Points on a hilly landscape, in no order, each with its height.
From any point a ball rolls to the lowest of the 4 points nearest to it. It stops when none of these is lower. Distance is the straight distance between rows; heights are no part of it.
z_27 h=30.6: [126 139 101  97 133 147 106 130 101 104 125 140 145 140 135 149 156 163
 153 130]
z_518 h=12.7: [102 141 135 119  42 160  44 101  92 156 143 144 126  43 117 124 128 101
 113 152]
z_150 h=35.4: [119 124 150 117 189 118  73  96 122 123 171 211 172 118 127 106 196 137
  87  98]
z_173 h=17.0: [130 166 134 100  34 170  70  93 102 140 137 146 110  64 117 134 121  94
 109 149]
z_356 h=28.4: [113 117 148 138 147 133 162 148 128 162 142  94 105 174 106 117  69 128
 123 129]
z_913 h=19.8: [140 178 138  81  38 184 104  90 144 103 127 138  98  86 110 148 112  79
 115 138]
z_148 h=42.5: [ 95 138 109 104 145 139 162 145 156 105 119  74 127 147 130 138  71 119
 150 132]
z_572 h=30.1: [100 149 106 101 128 123 162 149 168  92 118  81 125 141 145 140  91 119
 149 131]
z_897 h=28.1: [146 178 136  87  39 159 102 101 127 119 131 150  99  84 121 143 131 102
 108 141]
z_476 h=36.3: [116 117 111 104 161 151  81 111  98 115 136 180 157 129 123 127 183 153
 135 108]
z_227 h=28.6: [149 180 128  87  51 141 123 120 142  98 125 145  99 105 136 151 134 119
 115 129]
z_848 h=17.2: [188  98 122 198 197 108 193 157  96 155  85 113 134 163 103 169  91 116
  85 127]
z_269 h=10.0: [139 177 126  87  50 141 130 129 163  85 125 138  92 113 134 152 130 111
 117 124]
z_533 h=54.9: [ 98 150 101 111 104 122 174 161 196  84 107  85 109 126 155 127  94 100
 153 119]
z_250 h=51.9: [141 134 110 106 136 137  79  92  89 118 114 182 163  68 138 138 166 142
 136 116]
z_188 h=10.9: [133 174 138  88  39 182  87  85 122 124 138 134 109  74 111 145 113  81
 113 148]
z_138 h=22.2: [ 98 124 135 123 149 140 149 146 126 143 141  91 112 172 112 123  79 134
 135 138]
z_749 h=49.2: [153 157 106 101  94 131 103 114  99 114 110 157 141  89 152 153 157 142
 135 137]
z_844 h=14.2: [118 147 101  93 130 138 125 136 115  98 123 116 139 150 137 156 135 157
 152 139]
z_222 h=20.3: [105  94 137 138 158 113 104 131 117 140 161 143 133 167 121  98 185 161
 135 127]
z_71 h=21.7: [139 177 119  88  67 126 135 136 159  83 116 130 102 117 144 155 133 126
 119 127]
z_988 h=51.6: [137 134 111 114 124 127  71  85  89 125 111 182 162  47 144 128 163 136
 133 118]
z_211 h=28.3: [117 117 145 134 153 144 171 146 140 158 132  93 103 169 106 118  57 111
 118 120]
z_854 h=12.4: [146 145 120 119  85 125  76  94  93 143 117 172 137  46 147 128 159 129
 123 130]
z_158 h=19.3: [ 98 136 116 102 143 143 139 142 127 113 136  93 126 170 126 140  97 145
 150 141]
z_633 h=80.0: [129 101 160 142 208  67  92 104 143 120 170 167 199 144 140  99 212 147
  89 137]
z_178 h=71.3: [ 78 144  94 134  58 166 177 175 210  79 108 113  76 118 142 113 105  70
 163  96]
z_634 h=88.6: [143 143 103  99 126 141  91 112  93 113 112 166 152  98 142 148 166 155
 140 122]
z_600 h=49.3: [128 103 156 165 152 107 152 146 114 178 147 102 109 171 116 112 105 145
 131 137]
z_508 h=21.9: [179  97 112 199 211 122 196 159  83 146  84 115 138 168  88 175 102 114
  79 128]
z_818 h=80.1: [130 115 162 135 206  74  87 103 139 125 173 185 195 138 143 100 210 146
  77 121]
z_39 h=31.8: [177  93 148 196 178  98 173 144 102 175 110 103 130 156 121 137  96 139
 120 134]
z_317 h=53.3: [121 126 103 102 144 147  96 124  93 106 128 156 150 135 126 142 165 160
 145 128]
z_398 h=16.4: [118 161 105  93 110 116 151 147 156  81 114  98 121 135 150 152 113 133
 144 134]
z_583 h=14.4: [115  89 146 158 159 100 119 136 118 154 159 125 129 170 122  95 166 164
 141 134]
z_943 h=27.7: [107 111 116 111 152 144  93 131 101 121 151 152 141 161 117 119 173 164
 143 124]
z_151 h=25.7: [ 90 152 132 104  38 181  30 100 102 143 138 118 145  48 108 139 112  84
 123 164]
z_284 h=40.8: [ 96 133 111 113 153 149 174 145 164 117 115  74 128 145 127 124  57 102
 149 121]
z_275 h=18.0: [139 171 137  95  34 166  87  94 115 132 134 150 107  73 117 137 125 100
 110 146]
z_381 h=24.0: [110 103 147 149 146 119 135 144 113 161 155 107 109 179 115 110 122 154
 139 140]
z_606 h=50.7: [136 105 158 163 150 113 163 149 119 175 140  99 104 172 114 116  84 132
 121 133]
z_60 h=67.5: [ 84 142  92 134  78 139 184 174 210  91 100 104  94 115 153 106  97  76
 160  98]
z_629 h=33.0: [134 136 120 125  95 116  68  89  92 141 119 179 148  30 147 121 157 125
 123 129]
z_659 h=63.6: [ 87 144  93 130  88 135 187 173 206  94 101  92 105 116 156 107  87  78
 160 105]
z_975 h=46.2: [ 99 154 106 110  72 132 167 161 208  74 113 105  93 119 150 126 108  93
 146 110]
z_14 h=82.1: [121  86 145 152 181  81  97 114 137 134 163 151 160 158 131  90 204 156
 121 124]
z_712 h=48.0: [156 161 121 105  60 132  89 104  97 133 120 166 122  70 139 136 146 127
 117 139]
z_520 h=21.5: [106 160 135 103  36 176  47  94 101 149 136 133 127  57 110 134 114  87
 118 158]
z_964 h=47.6: [ 96 133  97 123 129 143 187 153 190 110  91  76 131 125 148 107  61  80
 160 113]
z_430 h=17.3: [183 101 135 181 167 102 195 158 122 170  93 109 124 161 109 151  77 106
  81 118]
z_890 h=24.5: [118 167 112  98  80 122 158 153 187  74 115 108 100 123 149 144 117 115
 136 120]
z_37 h=27.6: [152 176 122  87  59 130 123 122 137 102 119 146 104 109 143 154 138 128
 116 134]
z_144 h=33.1: [112 107 128 115 166 135  81 115 109 121 157 183 153 144 119 107 194 154
 126 108]
z_908 h=13.4: [129 166 105  89 102 121 134 138 134  89 113 121 128 132 148 161 132 146
 138 136]
z_904 h=7.4: [133 111 155 151 149 123 172 151 130 172 134  97 103 171 107 120  66 118
 111 126]
z_399 h=34.7: [133 154 134 111  48 140  72  96  95 149 132 158 115  56 129 124 140 109
 111 142]
z_948 h=29.3: [ 96 130 127 111 151 148 161 143 142 131 131  81 119 164 116 127  63 117
 138 130]
z_270 h=48.9: [130 133 117 116 133 127  70  80  91 130 118 184 169  40 142 124 162 132
 133 116]
z_553 h=46.0: [123 138 131 127  62 129  57  93  94 152 133 166 128  33 136 115 145 112
 113 135]
z_841 h=8.3: [153 145 107 107 102 129  90 102  90 127 111 172 148  70 147 141 163 142
 134 129]
z_709 h=64.1: [159 102 158 183 159 101 173 150 113 182 122 102 112 164 117 128  83 129
 114 132]
z_693 h=21.2: [172  76 149 211 203 114 158 129  92 163 114 105 141 143 112 135 120 148
 137 136]
z_394 h=32.5: [149 172 131  97  47 143  98 105 110 129 127 156 107  81 134 138 136 117
 112 139]
z_474 h=65.4: [118 100 148 134 184  90  87 113 136 131 168 180 163 151 128  93 210 151
 106 112]
z_11 h=9.9: [134  80 153 177 169  89 130 130 115 162 149 113 132 162 128  97 158 162
 143 143]
z_453 h=36.2: [158 165 115 100  70 127 109 116 110 117 115 155 121  91 146 151 153 136
 122 137]
z_184 h=71.4: [128  84 153 160 206  69 105 102 146 125 160 140 183 146 134  90 205 152
 113 139]
z_55 h=33.2: [160 106 152 171 156 111 183 151 129 179 117 104 106 166 111 131  68 110
  94 120]
z_689 h=34.2: [120 119 128 108 177 142  76  99 105 120 148 199 163 117 120 116 189 142
 118  97]
z_622 h=59.7: [100 157 110 110  58 160 159 153 208  64 115 123  79 121 134 131 119  85
 140 100]
z_925 h=76.8: [122 102 152 134 191  81  88 109 137 124 168 178 176 144 133  93 210 145
  97 119]
z_478 h=21.8: [106 152 103  96 125 125 155 147 154  90 116  85 128 144 145 147  99 128
 149 136]
z_871 h=22.5: [144 179 136  82  40 171 121 105 154  92 124 143  90 101 118 147 121  91
 109 129]
z_880 h=13.5: [116 149 105  92 127 133 133 141 126  93 122 105 133 148 140 159 120 149
 148 139]
z_831 h=16.3: [108 129 111 103 141 146 116 140 106 112 135 119 132 162 123 142 140 162
 152 136]
z_756 h=20.2: [ 98 123 134 123 148 138 141 144 118 145 149  96 112 178 111 128  96 145
 139 138]
z_126 h=32.1: [132  70 156 184 195  81 126 113 128 148 147 115 159 150 128  96 176 158
 145 144]
z_619 h=47.1: [144  92 155 180 160 102 157 143 109 179 136 103 114 165 123 116 104 148
 130 139]
z_888 h=35.6: [103 125 122 115 153 153 172 142 155 131 119  75 124 153 115 123  49 100
 137 123]
z_882 h=32.0: [113 115 136 129 157 149 174 146 147 152 126  90 111 161 104 117  50  99
 117 118]
z_17 h=13.8: [149  77 155 192 182  91 142 128 110 168 137 104 134 151 128 109 141 158
 146 144]
z_224 h=66.0: [ 88 150 103 122  60 158 172 165 209  69 112 117  78 120 141 118 110  79
 150  98]
z_639 h=5.7: [158  77 155 199 184  94 151 133 105 168 125 103 135 147 125 116 128 155
 143 142]
z_666 h=19.7: [ 99 109 130 126 148 138 116 142 107 137 156 123 125 177 116 116 143 163
 143 138]
z_571 h=22.9: [173  86 151 204 184 104 165 135  99 171 115 104 132 152 123 133 109 142
 131 133]
z_624 h=18.3: [ 95 127 121 110 148 145 130 143 115 125 147 101 122 172 121 135 110 153
 150 139]
z_688 h=38.8: [140 107 145 147 152 138 186 153 150 169 120 103 104 164 100 120  51  91
  96 107]
z_860 h=19.9: [180 105 143 189 169 102 184 154 111 174 104 105 120 163 115 144  81 120
  93 124]
z_336 h=14.5: [126  77 150 173 170  88 122 126 123 155 153 125 140 162 128  92 175 164
 141 138]
z_233 h=20.4: [125 170 112  91  87 119 150 147 171  75 117 109 108 126 152 153 120 122
 135 126]
z_276 h=27.8: [152  67 153 200 202  92 143 114 113 157 133 105 154 138 123 107 150 161
 149 144]
z_677 h=16.6: [122  89 148 166 153 104 136 141 113 168 151 111 116 169 121 104 136 159
 142 142]
z_212 h=28.9: [106 102 131 127 164 119  89 121 120 129 161 169 145 158 120 102 197 157
 125 111]
z_429 h=62.6: [114 166 121  99  55 156 151 143 198  65 119 127  83 120 130 140 122  88
 131 104]
z_308 h=22.4: [172 107 142 169 157 109 193 160 140 171 100 112 112 165 107 137  68  97
  79 112]
z_467 h=46.4: [ 96 138  99 115 133 137 181 151 185 103 102  75 127 130 145 117  63  91
 154 119]
z_838 h=34.9: [117 112 127 130 154 160 185 145 157 150 116  91 116 161 105 115  41  88
 117 112]
z_338 h=32.4: [155 173 119  91  70 125 116 122 124 104 112 148 117 103 147 153 146 136
 123 137]
z_136 h=6.8: [183 101 141 194 184 106 186 151 104 170  96 107 129 154 113 155  87 122
  98 128]
z_697 h=45.5: [ 95 134 104 109 136 139 177 147 176 108 109  70 124 138 139 127  62  99
 150 125]
z_321 h=24.6: [152 163 112  92  87 127 111 123 111 108 109 146 131 103 151 156 151 146
 132 135]
z_730 h=15.5: [142 164 106  91  99 125 120 133 117  93 112 135 133 124 151 162 145 151
 138 136]
z_740 h=34.4: [122 123 121 108 172 146  74  90  99 115 137 198 166  92 124 123 178 141
 123 102]
z_433 h=11.0: [137 176 134  81  39 180 126 109 173  74 122 137  88 102 112 149 121  82
 121 118]
z_865 h=18.4: [103  97 136 133 156 121 110 136 114 142 160 140 129 172 121 104 172 165
 140 129]
z_447 h=39.6: [140 139 112 119 106 125  74  89  91 134 116 177 151  43 147 126 162 134
 129 127]
z_341 h=35.7: [129 128 115 109 158 143  72  86  93 116 126 195 172  76 131 129 173 143
 128 107]
z_741 h=11.4: [164  70 151 211 205 107 153 120  96 161 121 104 149 143 118 123 133 153
 144 139]
z_684 h=67.2: [131 135 101  99 142 150  90 117  93 108 123 162 154 121 132 141 169 160
 144 119]
z_778 h=22.0: [142  86 155 184 164  96 146 138 109 175 137 104 123 161 126 109 126 154
 140 139]
z_912 h=55.5: [128  73 152 169 201  71 113 105 135 138 153 125 172 146 128  92 195 158
 131 141]

For each start below, name the point where the ball stops.
z_964 -> z_908
z_467 -> z_908
z_341 -> z_11
z_178 -> z_908
z_659 -> z_908
z_818 -> z_11

Call two points neighbours if one is among the 4 nearest of the other. Go from one point of each pair to the other, from neighbour to neighbour, staying as low as possible. Name the highest point that can't be avoided.
z_518, z_841 -> z_553
z_908, z_518 -> z_71
z_904, z_908 -> z_356
z_908, z_11 -> z_666
z_188, z_136 -> z_39
z_639, z_11 -> z_17
z_269, z_188 -> z_913
